Each row is a point on a tangle of strands that fork and nearly touch. The rows are in no order.
In the rows, zero is written as 128.
Two points are linked if the straight distance between their rows is under 93.5. Some points are linked to none.
J_118: [140 141 149  72 119 152 153 109  87  56 123 151  84 139 113 113 167 115
  97 138  85 139]
J_346: [156  83 135  78 165 107 101 112 160 159 118 116 113 157  95 151 125 204
 179 165 159  96]
J_923: [136 149 140  60  94 109 166 116  98 119  76 172 109 141 117 120 171 121
 173 126 107  96]
J_660: [189 153  93  80 144 128 162  91 195 196 127 129  89 113 185 137 134 153
 111 178 127  75]
J_132: [132 164  99 164 151 167 161 142  83 147 152 188 107  94 137 154 103  96
  61 130  83 110]
J_881: [168 137 157  79  93 143 172 138 136 187 140 131 103 104 165 108 127  95
 155 108 141  77]
J_904: [147 126 111 203 143 181 120 209 111 117 147 151 162 144 141 179  99 103
  98  85 137 109]
J_89: [114 135  60 186 118 125 142 129  95 169 124 170 177 132 163 145 100 123
  79 106  97 147]
J_817: [134 163 101 140 135 147 143  99 141 135  81 118 165 111  62  92 186 167
 156 102 152 147]
J_850: [105 128 150 158 137 103  88 117 144 142 120  78  82 109  78 104 153 132
 191 142 125 175]
J_281: [149 127 156 189 139 163 130 172 101  94 132 178 134 141 152 177 132 124
 103  59  92 113]
J_659: [158 147 148 119  49  97 133 119  80  55 117 137 107 185 109 122 122 145
  94 107  87 168]
J_75: [122 120 107  49 100  74 111 137  98 101 164 133 154 166 162 144 108 116
 117 174  94 154]
J_749: [140 134 154 155 143 153 106 144  99  39 127 113 146 146 121  99 183 121
 140 117 167 140]
J_448: [169 172 134  86  97 128 133 113 106 183 136 131 128  84 114 130  46 127
 115 131 114 131]
J_661: [132 171 125 136 148 116 106 101 111 165  86 132 133 118  93 109 172 161
 198 123 120 171]
J_671: [123 131 132 117 148 136 137 131 150 180 178 104 153 102 133 116  94 135
 191 131 181 108]
J_272: [145 122 121  72 167 117 158  69 132 167 101 146  74  85 113 159 118 103
 111 141  83  81]
J_697: [112 163 111 161 143  96 115 107 103 152 114 123 145 111 104 108 151 160
 210 110 146 168]
J_49: [162 184 143 142 116 125 133 108 131 170 119 133  57 108 183 146 130 130
  95 153  86 149]
J_956: [141 170  68 119 164  93 131  90 189 197 105 111 139 115 130 160 128 174
 155 181 143 115]
J_669: [124 138 114 124 159 159 177 110  76 132 139 187 113  96 126 136 107  94
  99 116  84  90]
J_59: [124 125 176 149 109 145 162 139 104 127 127 147  64 122 138 153 109  70
  79 100  91 106]
J_617: [126 106 116 191 122 109 110 120 106  26 120 115 163 178 112 101 174 137
 107 101 148 154]
J_375: [109 134 114 225 154  96 130 143 141 112 165  99  97  53  96 124 110 154
 139 121 117 161]
J_747: [151 185 104 104 131 137 180 115 153 192 115 148 125  99 167 137 153 149
 140 153 144  95]
J_428: [158 161 112 168 127 192 150 156 119 127 121 130 169  88 121 123 133  98
  47  98 148 111]
J_381: [127 125 155 133  85 110  83 154 100  80 140 117 148 182 145 123 111 160
 146 116 132 179]
J_998: [137  87 120  51 136 123 172 112 115 108 141 190 122 144 117 156 102 150
 114 157 108  58]
J_93: [116 122 134  79 134 104 134  77 109 142  82 154  76 105 120 150 119  88
 124 138  64 110]
J_685: [144 100 158 173 126 174 108 156 169 141 159  69 116 113 112  93 125 114
  95  93 158 155]
J_734: [115 127 112 237 148  92 122 142 114  78 151 118 116  75  98 123 124 152
 141  95 124 157]
J_653: [124 117 160 135 112 160 134 167  84 103 123 153 137 133 156 126 126  83
 117 109 126 101]
J_292: [122 177 105 187 125 164 142 169 154 158 144 129 125 131 189 125 112 116
  90 166 150 135]
J_525: [117 115 130 173  92 132 145 153 106 127 113 170 130 137 133 159  89  93
  63  87  86 117]
J_201: [152  90 120  62 165 100 117 105 145 131 106 153 118 170 106 168 158 200
 167 180 133 106]
J_436: [163 145 179 192  99 142 135 167 169 122 119 103 139 135 141 168 125 138
 103  49 135 126]
J_196: [110 152 138 118  85  99 129 116  91 149  69 160 129 132 145 120 165 114
 159 103 116 135]
J_604: [ 94 118 143 119 144 100  88 128 144  94 129 103 100 162 102 115 181 128
 175 166 124 178]
J_26: [171 178  95  86 154 114 102  91 144 189 102 109 108  89 176 148  93 135
 122 177 108 126]
J_990: [ 90 107 121 122 147 118 102 135 119  76 170 117 161 138 106 103 112 143
 167 151 151 145]
J_529: [126 117 141  54 113 105 146 101 134 134  76 163  96 140 130 141 170 119
 164 147  94  88]
J_277: [149 116 154 157  89 143 120 145  89  72 119 151 146 157 119 142  90 146
  75  85 102 144]
J_830: [150 148 146  54  70 104 142 130 128 133  80 148 142 153 101 115 153 151
 190 133 136 100]
J_221: [ 78  98 147 127 103  91  86 151 130 145 120 118 142 147 147 144 105  96
 132 140 126 148]
J_438: [106  90 133 123 167 154  88 113 103 133 122 157 135 122 129 139 118 141
 113 127  96 170]
J_186: [146 179  83 109 148  94 129  92 131 186 100 143 112  89 187 159 103 114
 110 175  89 123]
J_985: [139 134 125 220 179 189 124 165 134 111 154 108 146 111 124 136 132 119
  77 103 154 130]
J_552: [101 133 141 207 145 115 111 139 155 145 157  84 107 101 117 132 111 136
 130 120 142 165]
J_109: [140 129 129 160 181 180 137 128 157 163 167  82  88  96 155  93 174 126
 135 117 149 148]
J_537: [128 105 169 134  94 106 106 110 121 112  80 155  80 153 117 164 136 140
  97 101  63 162]
J_136: [140  92 113  38 108  77 141 116 138 128 116 148 134 170 126 175  90 165
 119 179 126  77]
J_405: [146 106 172  63 126 138  76 125 129 112 126 109  98 151 129 123 143 131
 156 162 103 176]
J_992: [171 186 128 113 140 131 112  97 147 186  96 114  67 103 174 135 159 141
 123 166  98 174]
J_871: [109 102 141  66 120 135 112 114 133  99 110 131 120 139 119 133 155 113
  99 155  91 143]
J_726: [117 139 126  85  72  89 140 120 148 148  66 138 152 160 104 116 164 132
 189 137 147 109]
J_672: [ 60  83 121 161 172 128 118 149 135  98 156 126 127 121 118 119 136  94
 155 140 138 116]
J_170: [129 115 146  81 120 138 145 166 124  69 159 107 171 157 154 108 145 110
 145 151 169  91]
J_220: [121 134 134  98 138 113 132 133 147 206 136 129 131 105 186 143 119  99
 185 142 142  95]
J_121: [136 129 178  95 102 157 152 125  98 108  91 137  97 122 134 111 169  92
 127 111 111 115]
J_68: [139 116 159 105 115 140 138 150 143  83 141  88 154 142 119  88 139 112
 174 125 202  80]
J_482: [104 120 142 198 137  87  95 122 138 127 114 120 118 147 111 154 140 170
 151  90 115 183]
J_718: [116  79 136  88 149 111 140 139 171 120 170  99 137 146  96 126 107 161
 177 160 186  80]
J_557: [106 105 110  77  87  78  90 129 112 109 137 128 151 172 149 142 100 110
  99 163  90 163]
J_78: [148 109 183 117 126 153  98 139 119 167 140 107  91 124 150 130 116 123
 147 114 123 158]
J_480: [160 123 167  42  95 129 153  85 140 139 113 116  59 126  87 113 111  96
 133 139  97  98]
J_458: [ 91 122  85 134 152  90  94  97  99 189 119 147 159 118 164 149 106 127
 154 132 113 151]
J_198: [135 106 142 117 167 166 130 112 177 163 158  96  94 105 125  93 180 133
 160 118 154 126]
J_415: [150 107 160 176 151 171 112 157  81  63 121 164 141 144 145 152 143 122
  93  84 116 125]
J_878: [ 83  98 145 175 177 118  81 129 121  93 152 131 104 128 111 128 141 151
 159 126 122 173]
J_347: [ 93 139  95 171 111  72 132 123 114  98 127 117 166 105  93  86 125 131
 190 108 164 130]
J_97: [137 139 104 138 165 139  92 121 135 183 138 120 134  92 151 158  76 142
  73 158 100 172]
J_217: [131 144 139 142 146 148 158 116  44 105 135 187  95 117 133 139 114 104
  97  83  84 112]
J_877: [148 173 148 141 105 131 145 123 123 179 106 137  88  99 156 136 148 114
 112 121 108 148]
J_48: [123 118 118 186 182 199 117 154 147 152 176  96 126 102 123 124 118 133
  79 126 147 149]
J_162: [158 140 178 177 103 137 152 156  82  83 132 171  99 140 141 172 104 112
 100  62  87  98]
J_916: [166 193 129 166  93 120 144 137 103 155 140 152 119 105 161 152  63 154
  73 120  96 150]
J_918: [100 131 133 133  87 107 113 129 106 106  76 138 144 155 133 109 171 108
 165 110 134 145]
J_181: [139 137 155  84 101 124 129 107  89  69 107 145  72 155 102 127 159 131
 100 136  69 166]
J_932: [ 79 124  85 189 142  70 101 112 107 161 133 145 158 119 142 130 104 140
 157 119 124 162]
J_829: [102 107 106  99 159  96  86 105  93 165 111 169 148 117 175 160 112 123
 170 138 104 130]
J_429: [ 74 100 100  89 173 109 126 120 157  62 155 112 136 162 115 125 189 133
 147 172 132 127]
J_407: [ 92 133  61 216 122 116 132 131 109 157 128 146 182 132 152 127 112 124
 100  96 136 144]
J_569: [174 119 151  36 123 110 129  88 141 156  92 128  86 116  92 146 107 134
 149 153  96  89]
J_943: [137 144 129 162 103 103 114 138 118  39 120  80 162 144  78  77 154 122
 158 125 187 139]
J_190: [141  88 124 100 133  91 136 112 192 212  98 111 108 139 107 164 148 163
 149 156 172  67]
J_567: [133 104 122 198 122 128  97 169  76  79 145 145 188 182 153 125  99 108
 137  90 155 120]
J_595: [ 97 147 128 140 154 100 108 126 108 143 148 123 146 101 125 110 119 146
 231 124 158 142]
J_95: [103 112 164 126  81 106 115 180 129  85 139  95 135 178 159 118 156  79
 124 135 145 127]
J_20: [133 110 162 165 144 158  99 179 104 144 155 149 127 138 157 164  86 124
 127 100 113 133]
J_647: [145  77 142 102 151  97 128 122 173 160 154 101 102 142  88 138 111 185
 199 150 180  84]
J_87: [ 99 129  90 109 137  89 111 121 109  69 145 111 143 188 133 113 198 137
 141 150 108 182]
J_754: [181 151 114  74 150 142 167  87 153 196 139 142  81  79 158 140 120 132
 117 154 107  90]
J_335: [ 95 126  92 137 141 104 157 107 176 160 119 105 155  99  75 131 137 152
 152 132 169 102]
J_353: [161 163  77 108 164 109 146  92 199 196 114 119 112 123 173 143 140 168
 143 196 152  87]
J_759: [ 78  76 125 112 150 151 116 162 139 109 156 123 153 140 136 122 128  85
 123 149 147  99]
J_248: [114  76 130 124 127 102 145 127 191 162 107 103 102 153  75 149 159 160
 149 157 182  67]
J_967: [155 173 107 112 148 159 177  98 188 176 122 122  92 106 172 112 192 143
 132 162 147 104]
J_53: [ 90  91 159 153 144 128  95 152 143  53 148 107 108 175 131 144 163 133
  96 132 120 160]
J_746: [ 92 110 152 160 153 146 100 171  95 141 158 138 142 133 162 135 109 106
 165 116 137 139]
J_815: [ 70  87 118 103 101 102 102 141 131 118 117 141 153 160 154 141 123  89
 117 158 117 142]
J_258: [158 170 118 125 153 170 163 109 159 153  92 111 140  99  79 113 194 169
 147 114 157 121]
J_160: [147 147 149  84  90 129 193 127 131 172 110 144 113  93 138 127 126 108
 141 114 139  59]
J_363: [101 127 126 229 158 116 111 129 113  87 136 110 137 113 100 120 141 142
 146  80 145 160]
J_554: [134 114 139 136 152 143 137 143 159 153 192  81 120  92 114  79 109 121
 189 115 177 111]
J_7: [140 123 142  61 132 118  73 114 138 106  91 108 111 158 106 123 163 139
 156 175  87 184]
J_342: [129 183 126 205 131 129 107 141 173 143 155 106 114 140 177 134  84 175
 112 169 149 172]
J_263: [147 166 118  97  99 117 185 118 138 193 106 156 138  94 138 143 129 144
 139 127 137  78]
J_40: [107 108 108 167 100 122 109 151  77  90 138 137 193 166 145 108 100 117
 140 104 155 130]
J_534: [112 118  98  78 127  75 134 129 159  86 162 101 167 168  89 125 126 172
 159 174 155 128]
J_380: [119 103 180 126  85 144 114 165 131 100 110  93 108 151 151 117 144  86
 105 121 131 129]
J_662: [128  86 124  45 109  92 122 124 156 145 116 131 154 149 126 159  83 147
 142 167 137  74]
J_954: [ 94  97 128 111 167  86 130 113 181 115 119 116  99 149  82 136 180 156
 196 169 146  94]
J_211: [111 120 131 161 120 157 154 150 114 139 113 150 107 111 138 146 119  78
  55 102  96 113]
J_929: [130  92 131  49 148 142 162  99 126 131 139 172 107 118 107 156  88 119
 101 150  97  63]
J_219: [100  93 118  81 163 100 144 122 176  81 147 111 123 169  98 136 195 153
 159 183 140 101]
J_85: [139 130 192 150  89 130 147 149  81  86 118 154  76 146 138 158 103 100
 102  79  95 106]
J_966: [157 175 115 143 168 196 134 133 138 152 162 125 123  96 166 107 132 154
  99 154 133 159]
J_771: [ 86 115 149 150 102  96 100 148 138 156 128  88 141 122 128 126  96 110
 157 124 159 152]
J_944: [136  95 116 194 129 133 105 131 110  29 106 134 175 173 117 117 163 112
  78 100 151 135]
J_239: [194 140 119  44 152 106 115  84 139 185  81 122 109 104 107 165  96 167
 152 140 107  89]
J_159: [ 93  95 157 162 144 136 104 166 149  39 163  77 123 160 117 111 158 102
 101 138 147 139]
J_579: [109 168 101 164 153 146 122  96 189 153 120 108  87 119 177 103 151 140
 102 199 136 154]
J_16: [129 118 121  56 133 102 131  73  70  95 126 192 115 140 137 124 113 123
 145 140  72 128]
J_612: [161 164 133 121 153 155 108 101 158 187 115 102 100  91 136 120 151 150
 125 147 121 172]
J_305: [109  83 106 138 135  92 160 121 174 121 123 113 129 141  42 131 140 185
 154 160 179  76]
J_343: [161 144 144 150 108 140 126 126  66  79  90 152 166 138 137 101 164 112
 125  76 150 128]
J_807: [159 151 139  63  85 118 130  95 103 142  79 147 123 116  85 113 114 142
 142 127  98 142]
J_991: [149 158 129 158 162 192 126 141 113 154 160 150 126  90 146 132 115 158
  84 121 120 160]
J_12: [140 105 191 141 134 160  98 166 113 141 146 132 100 132 160 142 103 128
 124 101 114 153]
J_818: [122 167  71 190 119 137 149 132 119 162 129 169 157 127 163 149 104 142
  50 125  95 148]
J_721: [107 116 145 128 152  98  80 108 154 123 106  91  87 128  79 109 163 126
 209 162 113 170]
J_362: [114 110 134 129 120 107  77 134  88  99 135 123 156 169 136 118 109 166
 166 132 128 198]
J_514: [121 112 119 110 148 101  91 101  69 161 114 172 114 110 169 165  90 115
 136 121  67 136]
J_627: [138 171 120 170 161 151 107 107 188 154 122 103  74 133 184 131 150 156
  92 188 119 179]
J_841: [169 111 179 164 105 188 116 187 128 117 141 100 137 134 132 123  99  91
  87  89 154 109]
J_416: [ 79 125  55 191 129  92 126 103 114 166 133 140 181 122 136 119 113 130
 136 114 138 141]
J_682: [158 154 118 158 169 188 140 131 162 158 165 100  96 106 177  94 163 132
 106 146 142 142]
J_268: [114  85 159 197 156 149 105 161 140  56 151  87 109 134 105 113 143  91
 103 114 157 117]
J_141: [122 105 157 201 127 120 117 152 151  60 117 131 152 175 132 163 140 144
 114  50 124 128]
J_573: [151 138 118  81 163 141 171  91 138 174 122 153  92  78 135 151 128 124
 112 141  99  80]
J_892: [172 117 159 111 126 197 147 156 135 143 149 103 142 101 138  85 132 108
 134  99 180  93]
J_36: [147 143  87  66  92 108 167 144  96  65 156 135 182 164 155 121 163 106
  88 137 113 109]
J_564: [ 88 129 113 180 134  96 165 132 164 116 117  92 110  70  87 100 161  98
 172 119 151 107]
J_282: [145 145 138 122  68  96 126  74  74 124  95 145 102 138  82 123  72 136
 107 102  83 154]
J_530: [ 96 133 139 190 117  74  86 128 135 133 110  94 106 122  82 123 126 144
 174 116 132 185]
J_644: [117 116 116  82 113 103 152 148 166  80 161  95 172 168  98 125 152 163
 135 167 181 101]
J_52: [102  85 130 109 142 131 144 157 161 102 181  89 154 123  97  98  91 128
 173 141 190  88]
J_241: [140  98  98  34 117  81 145 107 118 107 136 180 136 164 128 165 109 160
 119 173  99  78]
J_511: [132 135  91  73 118 105 160 152 153  69 171 100 180 169 117 133 183 154
 110 152 169 112]
J_82: [132 178 113 117 139  99 146  89 110 183 118 147  79  92 160 159  84  80
  99 156  77 114]
J_83: [170  91 113  77 150 160 132  92 205 185 115  96 114 108  79 121 138 153
 109 134 143 110]
J_731: [144 152 142 114  61 103 138  91  60  80 104 144 109 156  90 105  99 128
 110 101  94 151]
J_249: [111 106 145  91 163 123 129 125 151 126 126 129 114 145 127 119 182 140
 206 146 150 101]
J_164: [ 67  99  88 147 130  93 164 123 173 127 117 120 167 104  73 122 133 125
 145 134 172  81]
J_800: [101 171  84 146 150 133 141 105 182 170 120 114 130  98 149 117 151 129
 109 173 142 141]
J_558: [131 120 184 196 105 125 114 166 169  94 118 106 141 163 126 161 130 137
 124  53 143 127]
J_455: [149 122 126 183 168 185 113 151 170 170 187  93 103 116 152 131 109 138
  74 131 128 164]
J_202: [ 99 138 111 186 142  89 126 146 100 108 158 125 148  90 114  96 112 127
 206 117 159 127]
J_922: [110  94 147 102 175 159 141 118 157 129 139 121 115 122 125 111 176 132
 179 124 155 104]
J_777: [133 117 134  93 155 157 134 121 105  72 122 141 170 140 119 109 171 148
 153 118 154 112]
J_367: [142 153  98 135 103 150 145  96 102 133  76 145 183 113  86  87 164 148
 121  88 137 144]
J_215: [116 118 158 116 107 127 119 112  93  98  89 164  76 141 122 144 142 119
 102 115  71 153]
J_758: [127 127 154 122 125 139 144 142  32  73 151 190 101 153 155 140 103  91
 121 106  91 113]
J_541: [104  84 133  94 170 107  68 114 153 146 139  90 107 126 129 140 115 119
 176 161 132 144]
J_483: [132 130 106  67 114 105 123 103 118 101 101 164 149 173 125 108 178 150
 170 148 107 138]
J_848: [ 99 124 108 104 107  93 139 102 143 132  64 142 158 151  96 122 178 135
 185 128 143 107]
J_838: [161 188 121 122 154 134 106  93 147 194  92 117 113 101 102 116 159 154
 177 140 119 183]
J_103: [109  95  96  77 116 129 151 128 127 125 123 168 182 137 115 138 109 136
 125 138 132  87]
J_886: [147 102 176  75 127 158  95 127 121 139 131 116 101 127 134 117 147 136
 170 136 124 152]
J_547: [128 177  99 154 145 135 105 120 157 165 147 115 129 115 183 123  85 157
 108 193 142 167]
J_506: [197 163  99  65 165 111 115  87 155 202 103 108 119  87 143 158 108 177
 150 165 119 120]
J_802: [110 122 109  79 122 101 106 127 140  82 159 108 177 155 100 100 111 163
 166 162 150 154]
J_821: [151  95 166  43  87 133 138 103 154 154 116 109  83 115 109 111  99  83
 111 133 109  96]
J_284: [134 162 106 140 109 151 140 107 114 148  86 138 156  93 105 113 146 153
  96  92 122 165]
J_550: [117 123 143 177 135 119 128 156 139 134 181  76 102  77 118  89  88 113
 187 121 159 131]
J_571: [139 138  86  71 101 101 168 144 125  73 157 116 195 171 142 121 188 134
 101 141 142 108]
J_741: [131 161 104 143 156 141 114 128 168 191 163  93 137  93 155 115  88 133
 134 168 153 152]
J_515: [120 138 132 110  94 117 153 123  75  48 155 156 100 177 126 130 118  87
  69 128  78 131]
J_203: [126 101 122  85 105  84 131 117 164 182  91 134 145 137 108 167 111 153
 146 149 160  73]
J_831: [103 120 142 139  98 109  96 131 108  84  94 130 130 173 131 116 179 130
 137 113 125 174]
J_704: [164 106 151 197 145 172 109 152  98  45 112 148 166 147 129 137 153 114
  76  84 145 114]
J_694: [134 187  85 175 113 132 152 127 121 140 129 174 107 125 173 154  80 123
  44 160  78 129]
J_309: [149 167 146 181 120 101  84 120 151 177 111 101 108 124 128 163 130 178
 147 121 122 198]
J_723: [ 51  75 103 121 190 112 106 109 145 111 134 141 138 131 128 132 145 112
 155 156 121 126]
J_257: [111 112 145 114 111 145 128 144 103  59 104 133 140 155 148 117 187  94
  87 123 128 117]
J_938: [ 87 153  90 160 146 125 157 116 169 164 129 101 162  89 110 114 132 128
 126 136 161 126]
J_90: [107 118 126 148 115  97  98 128  96  65 127 128 127 196 153 127 191 148
 136 119 102 190]
J_266: [146 134 145 118 129 122  93 102 134 169  64 123  80 107 116 149 141 126
 121 125  79 171]
J_401: [174 167 132  85 103 104 115  85 104 176 112 123  96  88 105 135  54 126
 111 136  96 147]
J_891: [114  93 171 166 138 140 102 151 139  66 128 127 122 173 129 159 147 152
 105  96 113 153]
J_853: [111  80 162 182 148 160 106 154 157 108 154  72  95 118 111 108 140 110
 110 105 150 150]
J_710: [139 139 108 115 149 137 141 130 174 198 177 104 141 100 152 119  98 136
 159 155 170 112]
J_41: [100 137 104 178 166 155 126 145 114 137 153 131 168 102 127 125 117 114
 132 107 156 120]
J_629: [158 143 119 185 125 193 148 178 128 134 140 133 136 105 126 150  98 112
  37 102 117 126]
J_590: [ 68 102 111 120 111 122 150 128 151 128 102 131 171 127 107 126 140  91
 127 127 155  97]
J_361: [130 114 138  82 146  97  98  89  59 117 125 177  97 125 147 151  89 118
 140 139  66 143]
J_663: [137 140 104  88  93 114 165 129  66  49 159 153 142 160 143 113 138  96
  78 134  88 121]
J_908: [ 92  85 125 117 147 154 131 168 160 130 172 100 149 125 114 105  98  85
 149 137 165  90]
J_975: [143 156 139 189 158 146 110 119 184 165 143 103  72 125 168 147 148 164
  97 145 119 177]
J_619: [143 127 107  72 104  96 141 126 129 109 128 147 168 191  98 128 150 215
 172 153 165 109]
J_104: [139 107 113 173 174 152 141 154 171 151 214  89  93  96 132  65 123 102
 151 110 169 118]
J_999: [160 149 101 200 140 193 141 199 113 133 155 156 142 130 139 179  98 111
  73  97 119 118]
J_278: [150 186 102 145 100 135 142 101  98 158  97 153 147 101 120 120 114 154
  75 110 102 169]
J_772: [142 138 133 149 143 124 106 125  97  24 141 100 165 142 105  85 155 129
 149 122 182 137]
J_635: [125 146  85 116 147  95 141  98 170 193 108 128 158 107 106 152 127 169
 160 152 163 110]
J_13: [132 127 113 200 164 169 140 172 167 157 197  82 106 117 156  97 117  90
 123 124 162 123]
J_39: [107 108 106 208 142 107 112 117  98  40 132 119 149 136  91  87 142 136
 136  99 143 153]
J_404: [119 137 111 149 132 176 165 173 158 164 140 116 168 100 142 120 126  68
  95 119 171  73]
J_625: [131 183 122 165  91 106 163  93  98 142 129 148  94 116 103 139  54 107
  52 104  93 136]
J_21: [ 93 146  79 186 152 105 107 108 152 144 148  92 141  75  78 121  94 148
 118 141 137 178]
J_683: [112 129 154  99 114 122 142 118  64  64 151 172  91 155 134 139 101  91
  99 124  83 120]
J_678: [116 108 131  45 121  86 142  86 120 109  91 161  84 143 133 151 148  98
 136 157  72  89]
J_468: [127 144 114 171 100 123 153 114 108 135 129 168 115 119 109 163  73 126
  45  87  73 134]
J_780: [167 122 154 127 140 178 141 138 140 108 139  91 153 111 118  83 146 106
 150  97 202  81]
J_901: [101 110  91 122 117  73 146 101 153 144  74 151 153 171  76 137 173 176
 178 139 162  93]
J_114: [120 105 116 123 116 182 163 174 136 146 134 131 159 113 131 123 114  64
 103 112 154  63]
J_310: [103 116 141 121 163 139 115 152 107 171 150 141 144 110 171 134 115 105
 182 130 144 107]
J_10: [154 135 130 100 113 135 150 149 151 210 162 118 118 108 196 119 104  87
 158 126 140  91]
J_473: [157 153 153 184  84 134 133 164 134 140 119 126 146 122 141 159 101 154
  93  71 127 146]
J_555: [115 107 117 107 134 129 104 106  67  98 121 179 144 152 148 117 136 151
 161 124  96 167]
J_872: [129 122 132  37 108 106 124 143 105 105 162 139 157 156 150 130 115 139
 153 165 121 124]
J_765: [140 127 151 143 113 103  93 104 129 144  73 144  92 130 115 168 135 158
 103  99  67 181]
J_51: [ 68  95 103  92 102  99 130 127 145 110 100 139 170 160 133 132 142  95
 112 151 129 115]
J_902: [147 172  87 133  88 127 164  74  67 148 109 172 138 104 111 105 101 144
  95  90  95 148]
J_474: [158 136 137 134 136 185 136 162 139 164 169 104 134 100 158 105 109 100
 124 110 156 117]
J_598: [138 195 112 157 123  96 145 100 110 156 134 163  76 118 170 169  65 101
  69 154  76 129]
J_101: [173 170 143 113  98 158 138 145 107 183 155 128 132  80 152 114  65 131
 102 128 121 138]
J_267: [107  96  91 128 143  69 134 105 168 127  94 146 132 172  46 147 164 197
 173 164 160  96]
J_670: [130 172 134 120 101 111 136 111 108 183  70 146 119 108 139 131 162 118
 150 116 113 152]
J_978: [115 146 115 117 102  99 122 136 134  51 122  86 161 166  97  90 187 111
 140 141 164 137]
J_559: [136 131 112 100  88 128 152  97  59  99 127 177 156 130 112 101  79 121
 107 110 103 117]
J_345: [144 120 126  85 154 193 154 138 118 138 139 151 164  90 110 123 112 139
 114 116 141  91]
J_739: [134 157 104 113  81 116 165  84  71 149 119 166 150 102  99 109  64 122
  87 103 104 124]
J_55: [118 157 106 203 145 152 134 169 174 165 190  95 110 125 175 112 110 104
 117 158 154 132]
J_497: [136  98 146  84 106 180 165 159 137 144 141 135 133 115 142 116 107  69
 113 121 141  60]
J_951: [133 134 112  81  97 123 164  98  65  81 115 185 156 142 130 104 130 129
 134 112 115 103]
J_408: [129  99 165  49  68 139 143 135 141 120 120 110 110 128 130 109 116  84
 117 142 120  97]
J_523: [145 126 161 120  56  74 117 138  96  68 120 142 104 196 146 152 121 153
 103 105  70 161]
J_538: [ 91 117 119 104 149 119 107 133 134  71 149 106 136 163 125 117 190 127
 136 168 122 163]
J_251: [146 146 128 132 110 176 148 130 110 120 103 129 182  92 101 104 120 117
  67  90 150 111]
J_883: [125  88 158  74  86 164 144 179 140 113 143 114 135 138 147 107 102  66
 111 137 139  73]
J_299: [155 135 155 177 138 171 127 143 170 157 147 108  83 123 157 152 138 154
  73 116 103 166]
J_333: [152 146 150 122 114 172 140 158 111 169 152 126 133  95 153 116  85 113
 117 115 142 124]
J_422: [137  99 181 139  79 158 126 170 141 138 124 102 108 132 148 116 121  77
  94  94 137 114]
J_556: [153 171 146 165  82 131 133 156 101 153 122 137 144 114 137 141  77 142
  78  92 117 147]
J_733: [143 115 128 199 131 157 107 200  84  98 146 156 176 164 146 160  95 112
 118  82 149 115]
J_859: [156 145 127 104 105  94 109  80  79 144 100 142 102 107  98 138  64 132
 106 118  74 158]
J_259: [133 121 129  89 133 102  75 116 144 186 114  86 146 102 125 137  71 123
 160 141 140 143]
J_117: [120 124 115  77 113 109 141  90  82 130 103 190 144 121 143 134 116 126
 152 121  95 109]
J_835: [175 123 169 170 112 199 127 164 150 147 151  85 108 110 140 110 122 109
  72  80 149 142]
J_76: [ 79  90 112 127 179 139  98 107 127 132 133 139 153 115 114 138 135 136
 134 134 123 154]
J_360: [ 96 118 159 181 123 109 110 159 141 144 165  79 116 113 128 121 102 109
 158 116 158 143]
J_399: [ 89  99 108 133 132 128 104 151  94  96 155 140 191 154 137 110  93 120
 144 130 146 133]
J_262: [110 176  83 169 136 165 166 160 156 159 142 121 159 109 178 120 125  87
  93 145 166 103]
J_621: [117 118 150  64 103 133 129 165 121 102 152 124 165 154 151 118 119 116
 154 156 154 104]
J_498: [111 133 137 177  95  89 116 144 123  85 122  78 150 113  76  82 121 112
 182 110 176 137]
J_334: [116 105 136 225 173 169 122 159 130  81 145 100 141 115  99 126 128  98
  93  95 156 120]
J_364: [112 128 143 189 150 141 116 142  98  87 122 115 145 125 129 116 161 117
 147  90 170 131]
J_820: [139 124 158 105 124 125  76 116 143 152  63 112  93 139  95 129 162 124
 149 145  85 177]
J_145: [152 148 103 120 157 146 148 103 205 188 141 113  81 111 169  95 191 132
 141 154 141 127]
J_471: [137  97 123  73 165 189 168 126 121 134 146 164 133  94 109 132 106 118
  97 136 112  81]
J_425: [128 121 137 140 153 175 112 132 108 137 130 142 140 100 122 140 114 148
  95 110 112 159]
J_977: [133 130 136 100 108 143 142 130  95  42 110 142 128 153 135 117 193 108
  70 128 107 137]
J_424: [134 127 128  99 124 171 152 136 114 118 110 142 172 104 100 105 126 132
 108 107 151 104]
J_648: [159 116 114 106 174 160 146  92 207 200 150 103  83 106 137  99 181 139
 144 115 143 121]
J_385: [ 90  96 163 192 165 113  88 127 140 105 140 109  92 137 109 157 138 164
 162 109 111 172]
J_146: [139 116 161 145  64  90 103 153 120  81 114 136 139 195 148 155 124 163
 127  85 102 163]
J_102: [132 110 129  81 142 124 110  95 170 172  90 113 127 122  95 138 147 143
 162 145 126 125]

A fork is a point with three links. Follow the links from the first point to the second and name the forks in between, in order.
J_841, J_558: J_268
J_800, J_780: J_335 > J_815
J_415, J_552: J_363
J_474, J_552: J_815 > J_360
J_363, J_612: J_943
J_978, J_590: J_943 > J_363 > J_360 > J_815
J_438, J_160: J_198
J_347, J_221: J_943 > J_363 > J_360

A fork is a point with three links, a tip a point with one. Leave the first point through the second and follow the links. Name the first fork or tip that comes.
J_404, J_262: J_554
J_556, J_473: J_268
J_211, J_59: J_363
J_538, J_604: J_878
J_268, J_159: J_916
J_12, J_20: J_198
J_802, J_534: J_132
J_162, J_85: J_625
J_661, J_838: J_538
J_474, J_333: J_362
